Points on a hilly landscape, in no order, each with its height.
A climber steps from a point to whichever of its 2 nearest points has the largest rise for the distance, and stops where none of them is higher. Distance is the straight distance between rows; heights are no part of it.
<654> height 201: [-69.5  -6.4   1.4 -34.7  22.6   0.3  -4.1  11.6   1.9   4.5 -10.3 -21.1
   3.3 -39.6  -9.5  24.2   6.2 -43.1  26.6  17.3  -0.1  17.9  -3.7 -12.9
  32.6 -16.9]
<140> height 184: [-51.6 -14.0  -7.9 -43.6  19.7   1.0  -8.8  -0.6  12.0  -6.6  -4.4 -24.6
   6.9 -14.6 -24.2  10.9  -5.1 -29.1  26.2  50.5  12.1  38.8  22.3  -2.2
   2.7  15.8]
<90> height 377: [ 34.0   1.9 -22.8 -26.8 -23.2 -16.6  20.0 -29.3  -1.0  22.7  45.7  10.9
  -1.3  31.4   7.7 -32.1   8.1  51.6 -14.7  -9.4 -15.5 -50.8  21.2   5.6
 -24.4   4.8]
<420> height 531: [  2.6  20.8  12.5  -2.1 -12.9   5.9   8.7  23.9 -21.7 -14.6  17.4  17.1
  44.3 -35.2   6.0  -8.4   9.6 -11.6 -45.7 -42.5   9.7  -6.9 -38.2  -0.5
  58.7   9.8]
<986> height 366: [ 44.2  15.2  19.5 -25.7 -22.5 -49.9 -38.6 -65.8   6.1  30.8  35.2 -23.8
 -16.6  50.4 -10.1  15.2 -19.8  50.9  -4.4 -28.8 -18.7  15.7  11.6   4.0
 -17.0 -12.3]
<591> height 459: [-18.6 -25.8 -30.0  34.6  22.8  -8.4  75.4 -27.2 -15.2 -29.9 -26.2  -1.3
 -41.1  27.9  -6.7 -15.1  -8.9  -8.7  12.2  -0.2  -0.3  10.3  -1.3   3.1
 -15.2   0.0]
<258> height 151: [-44.6  38.1  40.8  33.4  15.1  11.5  44.6   2.0   7.2 -34.0 -13.6  23.8
 -38.9 -14.4 -54.4 -37.7  -5.5 -58.8  -2.9  -2.9 -32.4  -5.9 -14.1 -28.2
  42.3  20.6]
<274> height 441: [ 15.6  -1.8  -9.3  41.2  49.7  -8.6  20.2 -40.1 -29.6  -5.6 -38.1 -34.3
 -21.6  11.5  -0.1  12.4  -8.4   9.1  -6.3  21.2 -32.4  47.4 -20.1   1.7
 -49.3 -20.2]
<375> height 310: [ 50.9 -22.0 -29.6  -2.2   6.8 -10.5 -17.0  28.9 -11.6  13.8  18.7 -23.2
   6.1  -8.5   4.9  32.7   4.7  22.5 -53.0  38.7 -15.7  11.7 -17.0 -13.1
   0.8 -18.0]
<618> height 526: [ 26.4  -4.9 -15.8  21.5  54.2   8.7  37.4 -33.0 -12.3  -5.8  -5.9 -10.1
   7.7  43.5  15.0  12.2  -3.0  15.7 -22.9  -1.5 -21.8  55.4 -19.7  11.5
  -5.8  -9.0]
<260> height 512: [-66.8   1.5  50.2 -21.3  -1.0  -3.4  24.3  10.7  16.8  -1.3 -46.4   6.2
  22.6 -56.1 -24.2  14.0  -4.0 -51.7  37.8   7.9 -50.2  46.0 -26.4 -27.3
   7.5  18.9]
<339> height 169: [-16.5  13.1  43.7  12.4  14.5  10.3   4.3   6.6   1.1   8.9  19.1  35.8
 -13.0 -41.4 -18.2  -5.3  -3.9  -7.3  -3.3 -43.3  18.1 -38.9  -4.8  -1.7
  71.6  -7.2]
<620> height 174: [-31.0  25.1  55.6 -33.5  17.2  14.6   6.7  16.4  -8.5  27.8 -34.8   5.3
  -9.6 -49.2 -25.0  14.8   4.6 -21.0  -3.3  17.2 -17.5  17.8 -47.6 -45.0
  14.5 -18.4]
<155> height 163: [-46.7  34.5  56.1 -12.5  33.2  20.7  20.4  -2.0   8.6   5.4 -21.9  19.8
 -35.7 -44.8 -56.8 -14.0  -0.3 -44.0  -3.5   7.1 -34.5  10.3 -34.8 -47.1
  27.7  -1.1]
<758> height 525: [ 16.6  -2.0  27.8 -15.3 -29.4 -42.3   1.0 -56.0   4.6   4.4  18.2  -4.4
 -54.4  42.9  18.7  -2.0 -14.5  25.5   7.3 -19.1 -28.2 -43.0  11.6  -0.3
 -55.8   0.9]
<1011> height 202: [ -6.0 -17.3 -10.6 -24.0 -54.5  -5.9 -24.8  42.3  29.9  -9.0  10.6   0.0
   3.8 -22.8  -9.0  28.1  40.5   5.1  11.2  29.7 -34.0   3.1  18.2 -27.4
 -34.4  19.4]
<596> height 535: [ 48.6  -8.7  -4.8  32.4  -3.9  16.0  -9.1  -1.3  -6.2  14.3 -41.9  33.2
  19.2 -24.3  35.1  -7.1 -16.6  19.2   0.2 -26.1  28.6 -47.6   1.1  40.0
  16.3 -21.9]
<491> height 295: [ 53.8 -27.4  -8.4 -14.1  -6.3 -35.4 -40.7 -17.1  19.9  12.1  17.4 -25.7
 -13.0  55.9  -3.2  41.6 -12.9  38.7  -8.4 -17.7 -13.2  19.6   3.8  18.3
  -9.5  -5.2]
<372> height 344: [  6.5  21.2 -27.0  -7.8  -2.5 -56.8  -8.9 -39.7 -16.4  24.2  11.6 -57.1
   0.7  18.1   6.0  22.5  -1.4  47.5  -5.4  17.3 -21.4  29.7   9.6   5.2
 -31.1   3.0]
<566> height 809: [ 29.3 -24.8 -35.4   7.8  -6.3  42.4   3.6 -13.6  25.6 -15.1  36.1  57.5
   8.5  26.2  10.2 -19.2  30.9  37.6   5.6 -38.0  10.7  -9.0  48.6   5.5
  11.2  10.5]
<892> height 579: [ 70.8 -17.9 -26.1  12.3 -57.9  -3.1 -40.8  33.6  -4.0   4.8   1.2 -24.1
  16.7  12.1  16.5 -24.3 -11.0  43.4 -24.6 -28.5  57.8 -17.9  29.7 -20.2
   7.3   9.3]
<454> height 176: [  3.3 -25.2   8.7 -15.2 -17.7   2.5 -21.4  30.5  37.3 -29.9  25.4  25.5
 -33.1   5.0 -17.4  17.3   7.2  15.8  16.0  29.8 -33.9 -20.1  33.6 -21.3
 -30.9  19.3]
<929> height 127: [-18.2  22.8  54.4   9.9  33.0   7.5  36.0 -13.5 -20.2 -24.5 -28.5   4.5
 -32.9  -0.7 -23.4  17.3  -8.7 -11.8   2.8   0.0  22.9  27.1 -35.7 -15.0
  11.3 -13.7]
<253> height 52: [ 16.7   9.4   7.5   3.8 -45.6  -7.0 -15.5  32.5 -26.4  -1.0 -19.8  -3.1
  38.0 -54.2  21.1 -20.4 -11.5  13.0 -27.5 -27.3  64.8 -42.6   0.3 -10.8
  48.9   9.4]
<468> height 121: [-13.9  -6.6   1.3   4.2 -23.8   3.0 -15.5  20.9  19.2  -9.2 -20.1  51.0
 -14.9  20.2  58.0 -27.3 -17.1  -5.0  -8.4  -7.1   6.1 -25.6  12.2  12.8
  -9.9  25.9]
<879> height 600: [-19.7  14.0  -7.5  14.4   4.5 -22.9 -42.3  11.3   5.7 -13.1  -5.4 -12.8
  12.1   1.5   7.4  22.8  -3.7  -0.2  27.3  -3.8  -1.2  46.2  -2.3  11.9
 -19.1  18.5]
<817> height 90: [-17.4  24.4  14.9  23.1  39.7   1.5   4.4   4.6 -36.0  13.1  15.9  -9.6
  24.6 -10.7  20.6  11.7  12.5 -19.3 -18.7   6.3  17.3  37.9 -39.8 -12.3
  32.3 -20.5]
<513> height 271: [ 32.3 -25.0 -16.8  -6.1 -50.5   3.8 -23.2   3.1   5.2 -20.6  21.6  15.3
  28.0   4.1  40.6 -29.5  -6.2  39.8 -22.9 -25.8   6.1 -58.5  36.8  -1.2
 -23.1  48.6]
<876> height 372: [-46.2  -2.3   5.1  -7.6  21.6   6.1  16.1  -8.3  16.7 -25.8 -31.9  -2.5
 -19.8   1.7 -39.6  -8.9 -29.9 -64.2  29.5 -10.5 -21.2  20.6 -25.4   3.9
  -0.5  17.9]
<131> height 274: [  0.1  -3.7 -15.0 -19.7  19.9 -39.4 -17.8 -50.8 -23.3  24.1   1.5 -67.0
  -1.9 -23.5 -19.8  29.3  -3.2  33.8   6.8  38.1 -54.1  35.8  -4.8  -7.0
 -51.5 -13.9]
<567> height 532: [ -2.5 -24.5   5.9  40.9   4.1 -20.5  36.6  -9.4   7.0 -23.5   1.4   0.2
 -49.7  39.1 -21.7 -23.6 -24.3 -12.9  32.0   5.5  -9.4 -25.5  14.6   5.6
 -42.4  16.9]
<118> height 442: [  3.5  -4.6 -17.2   5.2  24.1   7.2  23.6   8.1   0.3 -31.5  14.6   2.5
  10.8  10.0 -15.2   6.9  10.2 -24.1  -9.2   8.2 -41.1   3.3 -27.2  20.0
 -32.6  21.5]
<891> height 300: [ 31.2  12.5 -15.1 -35.1 -45.5 -51.5 -62.7 -42.3  10.7  49.1  56.2 -31.0
 -13.4  36.8   1.7  -3.1   0.8  17.1   5.3  -8.3  -0.4  -6.8   5.5 -10.0
 -19.3  -6.2]
<971> height 150: [  2.2 -11.8 -11.9  13.9  -2.1  15.8  -3.9   1.2  34.1 -36.9  32.7  37.6
 -28.0  18.7  -3.9 -32.6  -2.7   5.8   0.7  -2.5 -34.6 -47.0  49.8   2.6
 -14.6  19.6]
<726> height 458: [ 61.0 -19.9  -4.9  14.5  -1.5  25.8  15.1 -22.2   6.9  11.9 -20.3  25.8
   7.1  24.1  30.7 -15.2  -3.9  29.6   4.3 -27.5  11.6 -39.7  17.3  40.8
 -23.7  -9.0]
<424> height 193: [-27.8  -8.6  21.9 -17.5  13.1  13.2  16.8  15.8 -14.3   6.1 -59.2 -19.4
  19.3 -45.6 -13.0  40.4  13.6  -8.7  27.2  35.4 -36.2  26.7 -25.2 -30.3
 -22.0 -32.2]
<910> height 217: [ -9.2  11.6  -2.0  11.4  -1.0  15.2  10.2  47.3 -35.2 -11.9   5.1   3.1
  19.8 -46.5  -7.1   0.8  26.7  32.4 -13.8  20.2  28.2  -3.5   5.8 -22.9
  26.2 -12.2]
<1045> height 250: [-26.2  -0.7 -39.8 -18.8  28.6   1.8 -13.8   5.3 -29.0   5.8 -36.2 -72.1
  24.3  -8.9  -1.8  37.9   1.7   0.6  -7.0   7.0 -20.0  42.8 -29.6   8.6
  -1.7 -26.2]
<210> height 272: [ 78.9 -16.3 -21.2  12.4 -20.8   7.4 -14.8 -10.5  -6.9  29.3  16.9 -13.4
   9.9  -0.1  18.1  16.1  24.0  51.8 -35.9   2.1  29.7 -21.5  22.5  13.3
   1.2 -30.4]
<625> height 733: [ 77.6 -21.7  -8.8  -3.7 -25.2   8.3 -17.5  37.1  -2.1  10.4  12.7  -5.0
  54.6  20.9   6.5 -21.2 -17.6  35.2 -36.2 -19.9  45.3 -11.7   9.0   7.2
  29.0   8.5]
<1023> height 437: [-18.2   0.2 -11.8 -26.8 -25.4 -50.3  -5.5  -9.2  -2.8  -6.7   6.9 -29.2
 -20.3  12.7  -3.2  18.4   2.9  34.3  29.4  20.9 -35.2   6.2  22.3  -8.4
 -62.8  28.4]
<432> height 363: [ 86.0 -30.3 -10.5  -0.3 -34.5  10.3 -14.8 -41.1   7.3  44.7  13.5   9.6
  12.6  12.8  34.7 -18.5  -4.4  73.5  -0.1 -29.5  13.5 -48.0  46.0  11.1
  -7.5  -7.5]
<13> height 119: [ -8.7  -0.1   1.1  47.2  17.2   5.2  72.1   1.1  11.4   2.1  -5.9  48.5
 -12.4  19.9   8.3 -55.4 -34.8 -26.9   3.5   2.7   4.4 -23.0  13.2   4.4
  20.6  12.9]
<563> height 317: [ 34.6 -11.9  -9.6 -14.9 -30.0  -4.4 -22.5  10.9  13.9   4.1  34.8   2.4
   3.7  15.5  17.6  -3.3  13.3  20.1 -15.0  -4.9   1.4 -48.6  18.9  20.6
 -31.9  18.1]
<10> height 224: [-20.6 -21.1  -8.7 -14.5   9.2 -10.0  -1.9 -18.4  -5.9   9.8 -38.9 -49.7
  11.4 -48.8  -1.1  35.3  12.5  -0.5  31.0  49.1 -42.5  47.0  -0.9  -6.0
 -62.4  -9.7]
<103> height 515: [-16.1  -8.1 -10.1  -1.3  -1.0 -38.9 -22.2 -30.1  22.3 -16.8  12.9  -2.8
 -27.2  22.8  10.1   6.3  -6.6   8.0  23.7  -3.0 -18.8  32.0  22.8  12.9
 -44.6  28.2]
<1031> height 72: [-17.3  39.5  40.2  -1.6 -37.7 -10.7 -11.8  34.9 -17.3  19.0 -28.8  23.5
   6.3 -72.0  12.6 -13.3   5.2   1.4 -15.6 -12.7  25.7 -33.7 -19.1 -15.0
  29.0  15.5]
<325> height 155: [ -9.8  23.4  49.1  -0.1  -5.7  -1.5  13.9  -2.7   4.4  31.1   2.2  44.3
   9.4 -12.8  21.4 -31.8 -13.6 -13.7  -9.0 -58.2  22.8 -38.4  -6.2  20.9
  55.8  17.8]
<979> height 551: [-43.0  -7.0  42.2 -18.5 -17.3 -11.4  25.4  22.5  21.8 -10.8 -43.1  -6.9
  14.3 -19.7 -21.1   8.2  -6.4 -40.4  51.4  44.2 -25.4  16.6   0.4 -20.3
 -32.9  26.5]
<37> height 265: [ 49.3  12.6 -13.9  20.3  11.8 -17.5  13.7 -23.8 -20.8  31.6  19.8 -33.4
   5.6  23.2  13.2  11.9   3.8  60.8 -20.4  16.0  -5.1  -3.3  16.5  15.5
 -27.1 -17.3]
<72> height 628: [ 13.8  13.5  -7.6  21.9 -22.1  -5.5 -30.4  12.4  -6.6  15.8 -39.1   8.3
  -0.7 -14.2  41.7  18.5   4.0  -6.7  -6.6  -4.0  24.4 -21.5 -13.1  31.5
   7.7 -27.0]
<190> height 105: [-49.3  -3.6 -19.7  -9.4  66.2  23.8  22.3  -0.1  -9.2   6.8   4.2   7.9
  -7.7  15.4 -15.8 -15.6  -9.4 -36.0  -7.8  16.6  -0.2  25.8 -16.9 -16.2
  41.3 -25.5]
<79> height 610: [-31.4 -20.1  24.2  21.1  -4.7  -2.1  47.5   7.3   4.5 -37.3 -15.8 -16.1
 -31.7  -8.1 -25.3  11.4   3.2 -23.4  40.7  37.8 -11.9  -2.5  18.0 -17.1
 -44.5  23.5]
<370> height 487: [-12.0  27.9  32.8 -20.9 -24.7  -3.7  -3.4  31.0 -20.2  -0.3 -10.5 -24.0
  22.7 -25.2  -6.6  27.3  15.6 -10.7 -22.9 -38.0  10.0   7.9 -42.3  -1.6
  46.4  -2.5]
<488> height 290: [-10.3   9.4 -43.9   1.5  25.4   8.1  -5.1 -23.8 -18.8  11.2 -30.4 -31.3
   6.4  18.9  14.6  22.7  14.1   9.2   3.1 -15.9  12.9  13.9 -15.7  33.7
  -0.4 -38.7]
<320> height 524: [ 10.4 -27.9 -24.1 -26.7  23.1 -45.1   8.2 -72.5   6.5   3.4  42.0 -18.3
 -20.8  11.6 -16.7  16.5  -4.8   7.2  -0.3  -5.5 -53.9  32.8 -10.5   1.3
 -23.6 -11.1]
<506> height 122: [-37.6  24.0 -42.2  19.4  39.6  27.7  15.3  10.5  23.1   4.9   2.7  25.5
  -8.0  13.1 -21.8 -45.8 -12.0 -36.1  11.6  14.1 -19.6  -3.0   4.3  13.2
  13.6  -7.7]
<137> height 457: [ 11.6  -9.6 -29.0 -14.0  15.2  -2.0  49.5 -11.8  11.3   5.7  34.7   9.9
   1.9  47.3  15.3 -20.8   2.2  32.1  -8.0   4.9   7.8  -4.3  27.6  20.4
 -11.0   5.9]
<895> height 89: [ 22.4 -44.4  13.0  -4.3 -14.5  21.8   1.8 -33.6  30.9  12.4  42.1  30.2
 -23.4  54.5  51.4 -22.8  -5.5  24.3   5.3 -31.9   0.1 -45.5  45.0   4.5
 -22.2  25.2]
<901> height 185: [-57.9  18.4  26.3 -18.4  13.1 -14.7  -2.1   1.9  -1.5  24.2  -2.3   6.2
 -27.4 -31.5  -5.8  18.8   0.1 -23.0  14.2 -23.8  26.3  -4.5 -15.9  -5.3
  57.5 -17.5]
<80> height 142: [-17.7  18.8  23.8   3.7  21.2  22.3  24.9   5.9  -9.8 -20.9  -8.9  25.2
 -19.1  -3.4 -11.6   7.3   9.1 -20.0  -9.4  43.7  27.4  21.3  -4.1 -10.5
  -2.1  -6.9]
<222> height 438: [ 30.2   4.6  13.0   9.4 -17.2   7.0 -28.6  58.3 -19.1  -7.3 -13.0 -35.3
  30.1 -24.6 -11.0  38.4   5.9  13.2 -14.5 -13.4  -1.5  12.5 -31.2  -4.9
  18.5 -19.6]
<547> height 440: [ 42.1  19.7  24.3 -25.3 -24.8 -48.5  19.3 -78.9   1.9  39.3  29.2  -3.1
 -17.2  68.6  11.1  -9.1 -19.3  33.1  11.7 -29.4 -32.2 -12.3  12.5   2.0
 -20.1 -15.1]
<407> height 821: [  6.7  14.8 -24.8  15.7 -42.8  24.0 -56.1  34.2  12.9  -1.3  26.2  12.0
   8.7 -19.5   2.3 -24.5  33.0 -24.9  -5.5  -9.4  53.2  -8.4  12.6  -4.2
  21.2  -0.1]
<831> height 606: [ 21.3   9.2 -21.0   5.4 -12.4   5.5   5.0  32.4 -11.5  15.4   8.5   5.8
  47.5  22.3  15.2 -23.0  -3.7   6.2 -23.7 -30.2  34.0  -2.7 -14.0  19.0
  41.5   5.3]
<845> height 244: [ 11.5  -5.7 -40.3 -24.7 -26.7 -30.0 -58.9 -27.3   7.9  37.6  36.8 -51.7
 -11.7  24.9   4.6  10.2  16.1   4.7   3.2  17.0  41.3  19.5  21.2   5.4
 -20.0   2.7]
<1009> height 109: [-22.5  20.1  33.7  11.7  41.7 -14.4  10.3  -6.4 -29.2  -1.8 -42.0 -25.1
   2.5 -12.2   8.8  33.8 -24.5  -7.2  -4.8   3.3 -17.8  71.1 -38.9  -8.2
  19.0 -12.3]
<519> height 707: [ 19.4 -10.6  -5.0  43.4  29.1  34.4  38.4 -20.0  -3.5 -30.6  12.2  46.3
  -1.5  -8.5   7.7  -8.6  17.7  -5.4 -16.0 -20.3   1.5   8.3  -5.1   6.9
   9.6 -19.3]
<319> height 75: [-21.3 -12.0 -12.2  13.7  37.8  11.2 -34.4  24.1 -16.9  20.0  32.0 -11.7
  21.0 -28.5 -12.7  15.9  14.8 -28.1 -10.7  14.2   7.4  37.8 -23.1 -36.0
  51.2 -32.9]
<777> height 741: [  1.3  46.9  28.1  -2.7  -4.6  -1.9 -11.5   3.8 -12.5  13.2 -62.7 -16.6
  -9.3   5.2  13.2  22.8 -14.7  -0.8  -8.9  20.5  25.7  10.6 -18.9  19.0
   1.5 -18.5]
<833> height 609: [ -1.7   5.1  -4.7  17.1  -6.7  46.5 -14.2  -1.9  13.0  -5.5   2.9  66.4
  18.9 -23.3   7.0 -52.9  -2.8  15.7  -2.2 -23.0  43.7 -51.4  30.9   4.4
  43.3  -1.7]
<117> height 101: [-37.3  11.4  23.0  12.1 -36.5  15.1 -21.1  37.5  16.2 -24.7  -1.9  42.4
  -7.3 -30.9  30.6 -10.8   7.3 -19.2  10.1  17.1  -1.7 -26.4  31.2  -7.4
   3.9  29.6]
<266> height 530: [  6.9 -16.1 -36.5  -8.0   7.9  16.6  32.6  22.4   3.0   7.7  16.8  16.3
  34.9  19.2   7.5 -32.8 -11.1  20.7  -6.3  -9.3  11.0 -34.7   8.9  24.2
  17.2   4.7]
<464> height 161: [-54.8  -8.1  18.4  -6.0  42.6  17.1  38.6 -22.5  -7.9 -29.4 -15.5  -4.4
 -21.2 -18.5 -39.1  -5.2  -6.0 -44.4  11.1  59.7  10.1  49.8   8.0 -30.5
   1.0   6.4]
<255> height 200: [-17.1 -10.2 -32.0 -29.9  15.6  -8.9 -31.3 -17.8  12.1  18.1  54.5 -30.9
   1.3   7.4 -20.0   9.9  13.6  -9.1  12.0  47.9  19.6  20.3  22.9   1.8
 -22.3   2.1]
<791> height 266: [ 17.1 -20.8 -21.9 -33.3 -54.6  -6.9 -43.2  48.6   9.8  13.8  -3.6 -34.9
   1.1  25.1  19.1  11.2   4.2  -4.6 -17.3   7.6  30.8 -18.3   9.6   4.3
 -13.2  14.0]
<308> height 348: [-41.7 -18.9  -0.9  -0.9  28.6  15.4  11.3   1.5  21.4 -30.4   2.0  -0.3
 -20.6  11.2 -32.8   9.8  -9.1 -46.1  40.4 -17.0   3.2 -23.0   8.2  24.1
  16.4  -4.6]
<16> height 486: [-11.6  18.8   8.8   4.6  -5.8  17.9  20.0  25.8  -4.2 -34.5  17.0  19.3
  30.9  -5.8  -8.4  -7.6  11.3 -34.2 -11.3 -16.7 -10.5 -23.5 -18.8  19.8
  16.1  21.2]
<139> height 323: [-21.1  -5.5 -15.9   8.2  25.5   6.6   5.3 -19.3   6.4   4.9  -7.1  -3.9
   0.1  17.5   7.1   2.3   8.8 -30.0  35.9 -23.4  22.7 -13.8  -5.2  36.1
  -0.2 -22.9]
<940> height 536: [ 14.2   4.0  38.6  15.7 -13.8  -2.7  16.7  18.9  -9.2 -34.9 -11.6  -6.5
 -15.8  -3.5   4.7  29.4   8.1  16.2  19.6  26.2   2.7 -25.9  13.9   4.4
 -53.9  15.9]
<629> height 87: [-43.9  39.3  32.6  -4.6 -40.4   1.5 -25.4  25.1   9.3   1.2 -22.6  19.1
   0.7 -36.9   7.5   8.7  13.7 -41.6  24.7  -4.4   2.7  -7.1 -12.9  -8.1
  -1.1  13.6]
<161> height 692: [ 27.0  17.1 -12.6  29.0 -18.2   1.0 -52.3  22.7  10.5   3.9  20.0   7.2
  11.7   7.6  -4.7   5.6  13.3  -7.6   1.9   6.2  19.4  25.8  -9.5  11.1
 -14.3  10.5]
<467> height 637: [  1.0 -10.6   0.3 -22.0  -3.9 -62.3  20.5 -79.2  -5.5   3.6  18.5 -23.7
 -49.5  26.2 -27.2  -1.4 -29.0   2.4  24.4  -3.8 -43.5  -2.4   0.5  -4.8
 -48.6  -0.3]
<214> height 137: [-36.7  49.6   7.8  19.7  27.3  29.3  23.8  13.7  13.8 -19.5   2.4  49.0
  -6.0 -11.1 -39.0 -57.7 -13.7 -24.8  -7.8 -12.2 -14.5 -14.5  -8.8 -16.8
  42.6   3.1]
<270> height 552: [ -2.2  12.3  -2.4 -25.5 -16.3  34.5 -19.7  22.0  -3.3 -10.1 -22.3  52.2
   4.9 -20.2 -19.3 -29.9  -2.4  10.5 -21.9 -20.3  48.9 -45.4  -3.2   1.0
  39.7  -5.4]
<652> height 229: [ -2.0 -21.4  15.9 -28.3 -43.8  -2.7 -41.7  70.4  25.5  -2.0 -16.3  -5.9
  -0.9 -15.8  -5.9  38.4   8.7  -1.9  20.7   4.5   4.7  -4.2   6.9  -9.2
   0.0   4.4]
<863> height 687: [  9.2   6.7  -0.2  29.9   6.7  42.9  10.1 -13.0  13.2 -19.5   6.2  61.2
   1.5  12.2   9.7 -32.8  13.0  17.9  12.6 -31.1  28.0  -4.4  22.6   7.1
  17.5  -2.2]
<800> height 120: [  0.7 -15.7 -14.3   5.7  -0.6  -2.1   3.7 -38.0  41.5  -5.7  19.2  50.9
 -54.5  64.9  11.4 -28.3  -9.8  12.9  -3.9  -3.2 -13.4  -7.6  40.6 -12.5
 -34.2  22.5]
<371> height 249: [  3.3 -10.2 -45.5   1.5  -5.0   4.2  -7.9  56.2  -8.1  -6.6  24.1   3.5
  11.6 -30.5  -2.1  -5.8  15.1  21.4 -24.6  31.9 -10.6   2.2   7.3 -22.6
  22.7  -9.2]
<990> height 380: [ 27.4 -11.9   2.2 -14.1  -0.7  -4.1 -24.7  38.3  -6.2   4.9  -8.2 -56.2
  21.8 -13.7 -28.9  47.6   9.1  22.7   0.9  31.4 -30.1  26.7 -19.2 -10.5
 -29.8  -6.1]
<198> height 621: [ 43.4  -2.5  -1.7  16.4  30.7  32.8  23.3  -9.5  -9.5 -11.7  12.6  28.0
  23.0  16.9  21.2  12.4  12.2  -4.3 -39.6 -12.8   1.7  28.6 -31.4  21.1
  26.7 -27.4]
<321> height 402: [ -7.3  -4.3  11.2  -6.1  29.0   1.1   7.3 -10.8  -3.8 -31.3 -25.3 -30.0
  11.2  -5.5 -28.2  22.1 -13.2 -44.2  17.3  11.2 -40.1  42.4 -42.4  14.5
 -35.5  12.8]
<24> height 405: [-21.6 -13.8  -0.7  23.9  44.7   2.7  62.5 -35.2 -40.2 -10.8 -31.1 -40.6
 -11.3  22.5 -12.0 -10.3 -15.2 -37.4   4.2  19.1  -5.7  18.9 -33.0   1.3
 -17.6  -4.9]
<555> height 223: [-40.3   8.8  -6.4 -30.9   9.8   2.2 -25.0  12.1 -27.8  25.1 -29.2 -61.1
  39.3 -37.6  -4.2  17.9   7.8 -36.6   6.4  22.0   3.0  48.1 -31.9 -19.3
  16.3 -17.5]
<191> height 255: [ 34.9  -0.7 -15.7  26.7  31.9  -2.2  -6.0  17.2 -38.2  20.6   7.7 -54.0
  20.0  15.6  11.6  26.7  10.6  42.1 -31.0  21.2 -11.3  23.3 -10.7  -7.5
  12.7 -26.9]
<627> height 138: [ -9.3  -4.2  32.5  10.9  -9.2  12.6  24.3   1.1  26.4 -19.5  -7.0  59.3
  -6.6  17.2  36.6 -36.4 -26.0 -41.4   0.0 -27.0  18.3 -45.5  14.2  20.7
  23.2  24.8]
<1033> height 683: [ 23.0 -10.7 -36.9  16.4 -39.3  34.8 -30.6  11.6  10.0  -0.3   8.1  37.5
  45.0 -31.0  26.2 -43.8  11.0   0.2  -6.7 -45.8  54.4 -43.4  28.0  -0.1
  42.0  -1.8]

For each start below, name the point where the climber stops.
<800> | <625>
<255> | <467>
<563> | <625>
<555> | <420>
<210> | <777>
<513> | <625>
<506> | <372>
